Each scene shows the same named points in several views. A view is turned or mirrored, and shifted as a whole, has a little noise and may leave points out.
In the rows, zero is written as 128.

Scene 1
View 1
z149: [103 158 168 137  78  68 131 129 129 149 133 148 125 174  94 101 169 146
 116 117 156 137 139 132 104]
z178: [ 95 177 167 123  83  89 153 147 124 163 127 135  94 108 123 115 158 130
  95 130 154 155 109 151 123]
z632: [123 122 188 121 102  88 150 123 112 147 135 128 117  67 111 113 156 137
 108 138 167 134 164 124 125]
z11: [ 81 148 152 112  69  77 133 138 133 145 146 142 124  76 107 116 160 153
  94 131 172 169 131 159 121]
z196: [133 123 186 112 103 118 129  96 110 164 150 106 148  88 129  88 141 107
 115 133 133 106 155 121 100]
z661: [ 79 179 183 117  96 100 146 152 122 177 135 114  97  86 133 120 167 123
  92 139 153 154  86 157 119]
z128: [120 132 226 128 144  97 166 154 100 145 134 110  96  63 121 133 165 121
 107 153 180 133 139 105 125]
z672: [129 135 204 128  97  94 131  96 111 182 131 117 135 134 120  84 168 124
 120 125 129 101 148 120  99]
z602: [146 115 231 122 139 115 157 108  93 175 132  94 116  60 135 105 157 105
 117 147 144  95 157 102 117]
z728: [130 157 137 114  73 101 148 128 123 139 133 148 112 104 124 100 124 120
  95 126 147 148 149 132 123]
z822: [161 107 166  98 120 109 130 145 104  95 166 131 149  56 138  95 117 111
  91 148 178 151 181  70 115]
z665: [126 106 213 106 150  98 137 165 102 111 167 109 136  33 130 121 152 121
  97 164 199 152 153  80 116]
z711: [116 154 150 105  96 131 166 134 118 146 139 120  98  35 132 129 115 101
  93 143 151 146 135 153 133]
z866: [103 133 180 130 115  87 152 152 122 115 148 133 113  94  92 139 152 137
 116 141 188 147 153 126 121]
z13: [119 153 199 125  97 100 147 108 110 192 121 114 111 110 130  94 165 119
 109 129 128 111 128 135 112]
z19: [ 89 168 239 120 134  98 123 158 107 194 147  90 124 114 155  98 193 111
  95 148 150 136  68 118  97]
z151: [107 153 179 121 100  93 140 141 119 151 141 128 118 110 119 110 157 127
 103 134 159 144 127 128 113]
z791: [128 148 173 141  71  56 160 116 118 158 103 159  93 135  92 104 171 161
 113 116 156 133 169 130 130]
z9: [136 151 164 123  79 108 131  95 119 167 134 128 135 149 123  80 138 111
 114 117 120 109 148 127  99]
z264: [116 150 174  92 118 137 133 149 112 148 164 100 132  39 163 106 126  87
  82 153 151 151 107 121 110]
z362: [111 123 164 115 106  92 145 144 121 110 153 135 127  70 102 127 140 134
 107 141 185 154 163 123 120]
z504: [134 140 173 130 117  68 177 183 111  90 127 161  79  83  99 143 147 145
  97 144 209 174 169  93 146]
z552: [131 166 205 118 106 117 147 115 102 203 123 102 107 107 158  85 157  97
  96 134 116 112 107 125 109]
z989: [148 145 208 120 126 112 141 129  99 163 136 109 124 114 147  89 148  96
 104 138 139 114 134  92 105]
z262: [139 134 182 114  79  85 124 106 111 173 133 132 140 108 137  68 162 134
  97 127 137 129 151 110 106]
View 2
z711: [112 118 146 109 169 164 129 100 158 120 113 111 113  86 156  92 126 144
 147 153 124 141 121 143 119]
z602: [112 136 178 130 140 165  90 180 134 136 158 137 155 121 111 120 132 157
 180 158  95 142 152 110 112]
z149: [119  79 152 138  84 120  91 111 104 122 125 112 118 125 100 145 183 116
 105 173 118  70  99 150 151]
z264: [115 105 173 128 162 188 125 103 155 102 161 112 139 105 142  72 123 148
 164 146 142 122 147 127 107]
z791: [100 108 143 127 100 123 106 139 101 145 108 128 106 111  94 156 180 137
 117 172  95 105  90 160 178]
z178: [111  82 137 116 127 154 104 112 117 102 125 101 100 103 126 117 140 139
 109 147 108  96 105 165 141]
z196: [113 122 186 138 116 157  94 124 148 130 138 135 150 137 129 112 177 145
 170 162 116 119 129 110 107]
z9: [113  92 187 130  77 152  80 111 141 144 115 137 133 137 131 125 183 148
 144 174 115  91  96 127 119]
z866: [128 118 136 137 150 114 127 125 116 121 138  99 129  89 101 131 146 100
 126 176 133 114 138 139 146]
z11: [105 107 130 132 148 140 131  88 124  90 127  97 107 111 120 112 178 123
 119 138 121 110 114 159 151]
z19: [122  62 164 133 123 186  67 152 104  66 195  99 136 136 106 102 119 148
 130 123 102  79 153 139 108]
z262: [ 95 105 182 142  99 167 108 121 124 129 145 139 134 141 106 118 189 158
 155 155 113 103 110 134 150]
z632: [107 133 151 136 147 138 125 135 124 126 137 120 131 108 105 124 165 133
 149 160 113 131 130 136 150]
z661: [114  79 134 113 142 168  94 117 118  77 140  91 103 109 133 104 127 142
 114 126 102 100 124 161 122]
z552: [107  83 180 114 104 193  67 149 131 116 144 131 127 133 133 107 130 177
 150 144  90 104 119 134 105]
z672: [110 104 179 137  88 148  72 147 122 129 138 135 142 147 111 135 181 147
 149 160  96 101 117 123 123]
z151: [117  93 154 131 125 149 106 119 120 111 142 108 124 112 114 118 149 129
 128 158 122  97 123 144 135]
z504: [120 118 133 131 166 122 164 135 102 149 143 107 115  51  80 130 112 108
 122 195 150 118 130 159 193]
z665: [121 135 164 154 183 151 151 142 123 114 192 109 159  92  87  98 125 117
 169 166 152 132 177 118 145]
z822: [114 132 191 155 153 158 166 107 146 153 168 133 159  92 103  93 148 129
 179 193 175 125 146 114 156]
z728: [107  99 163 123 120 155 126  90 140 140 111 124 112 100 133 110 160 141
 134 173 134 105  95 149 147]
z128: [120 122 147 130 163 148 111 172 112 118 167 108 138  91  97 120 109 130
 147 160 110 129 157 133 137]
z13: [107  98 165 121 106 163  74 146 125 118 130 126 124 133 124 125 157 159
 142 147  86 109 114 139 119]
View 3
z196: [154 117 126  84 123 125 138 103 136 115 127 123 128 116 127 115 166 126
 133  95 167 113 109 103 115]
z866: [156 156 129 101 109 141 111 134 187 119  89 186 137 104 112 120 140 106
 118 122 177 104 132 170  83]
z264: [146  98  95  99 103 136 147 103 173  86 142 170 132  87 149 109 166 117
 145 124 116 125 148 115 106]
z822: [142 141 142 117 122 151 176  85 140  97 119 188 158 118 155 110 128 127
 136 137 149  54 148 124  95]
z661: [150 114  78  93 100 127  95 138 187  97 117 161 110  89 115 123 171 108
 101 113 140 188 147 158  92]
z504: [149 172 126 123 104 142 123 132 169 105  89 240 144 125 118 121 121 112
 107 162 193  94 163 194  62]
z262: [144 132 125  93 139 129 128 103 111 106 118 119 119 131 127 128 151 132
  86  99 168 133 133 123 101]
z672: [147 133 126  82 121 122 114 103 124 118 103 115 118 130 104 124 169 127
  98  88 190 146  95 113 106]
z149: [146 170 112  96 122 140 112 129 147 130  78 127 139 124  86 143 142 121
  65  83 186 154 117 179 108]
z151: [146 139 107  98 110 136 118 122 165 109 103 157 131 108 113 126 154 117
 101 108 160 145 131 153  97]
z665: [140 134 152 111 106 156 130  89 185  88  95 212 128  95 155 102 149 109
 134 148 140  74 136 111  60]
z19: [123 113  97  90  90 147  96  83 177  81  85 160 104  91 116 120 191 114
  82 106 123 202 104 101  81]
z13: [150 117 105  81 112 114 104 118 135 109 121 134 107 122 107 121 176 124
 106 102 183 168 113 123 100]
z632: [159 136 136  96 126 127 108 129 155 113 115 164 115 117 129 115 147 115
 120 123 183 104 140 141  79]
z989: [135 122 108  93  98 131 139  79 128  96 110 162 131 127 115 116 172 130
 116 116 172 144 101 100 104]
z711: [169 104  85  94 105 113 133 147 173 102 158 176 130  97 133 111 157 114
 158 132 156 123 164 157 107]
z552: [141 100  85  81  97 114 119 100 128  93 130 141 110 121 111 118 189 129
 110 108 167 187 111 102 108]
z362: [158 148 133 106 121 142 127 133 181 116 107 176 140 103 131 118 133 110
 127 123 162  85 149 164  88]
z9: [151 138 106  87 122 124 145 109 114 124 117 108 142 133 101 131 155 134
 103  81 185 139 108 135 132]
View 4
z128: [138 146 113 143  78 113 128 171 115 109 176 142 158 165 197 128  83 183
 134 136 165 133 150 168 138]
z866: [132 125 117 157  94 112 137 163 107 141 164 116 157 158 185  91  97 142
 113 148 135 160 162 143 124]
z13: [127 134 113 164 105  95  91 112 162 109 176 137 121 177 146 123  98 203
  96 121 164 181 152 160 139]
z665: [126 142 110 164  61 146 147 196 102 113 163 141 163 148 186 143 102 164
 129 160 120  93 137 165 147]
z9: [110 103 110 185 114  92  93 108 175 124 147 138 107 175 139 121 138 181
  63 122 143 187 151 139 129]
z151: [134 123 115 166  91 102 131 130 136 122 179 117 145 171 153 108 111 171
 101 137 138 172 160 153 137]
z711: [143 167 126 175  83 110 158 140 158  97 154 132 136 110 147 147  90 143
 116 144 151 184 183 155 120]
z264: [134 149 113 181  65 130 165 150 154  77 179 135 137 128 138 172 110 169
 105 140 123 147 152 173 138]
z362: [128 137 119 173  87 123 139 163 117 142 148 118 154 140 169 107 104 137
 114 162 122 150 162 141 130]
z661: [155 149 119 156  85  98 150 113 141  97 215 102 151 163 134 114  84 184
 116 128 148 196 171 172 141]
z791: [128 129 125 162 116  81  85 109 140 174 138 125 148 188 163  70 114 175
 112 150 172 184 176 127 141]
z196: [106 127 108 185 102 121  91 141 160 107 150 147 106 149 148 145 110 182
  78 133 131 154 132 153 132]
z149: [125  93 114 167 114  85 106 109 134 158 171 105 142 201 152  66 131 170
  82 133 136 193 161 134 136]
z728: [129 131 125 185  94  95 139 119 162 136 139 127 140 150 140 118 136 148
  98 148 143 186 182 135 132]
z602: [117 148 109 158  91 119  84 164 148  94 155 168 119 158 184 158  83 205
 110 127 169 128 132 168 136]
z504: [144 136 129 150  71 100 162 169 101 162 137 128 194 167 206  91 124 132
 149 166 163 137 191 135 138]
z178: [150 137 122 161  93  88 143 109 142 123 189 107 153 169 141  99 103 170
 112 135 153 200 181 154 138]
z989: [117 114 106 167  84 103 114 142 159  97 165 158 128 182 168 150 132 199
  92 118 157 143 141 164 141]
z822: [109 126 115 192  66 138 148 180 137 130 117 153 150 139 171 157 150 143
 107 168 115 100 148 143 142]
z632: [126 149 119 167  95 116 105 149 131 138 147 134 142 151 166 115  92 169
 118 156 145 148 156 146 138]
z552: [132 134 110 165  92  93 108 110 178  82 186 149 119 179 141 152 110 218
  94 108 171 176 151 174 145]
z19: [144 121 100 150  75 109 133 124 132  76 244 117 145 203 144 131  98 230
 102 109 140 157 129 193 159]
z11: [142 149 123 177  96 115 137 119 126 149 176  89 153 147 124  87  92 153
 111 166 116 186 171 144 142]

Which points are out of place in each view (at most two, in the order of its rows)? Write - if all are in place.
view 1 => z264
view 2 => z11
view 3 => z9
view 4 => -
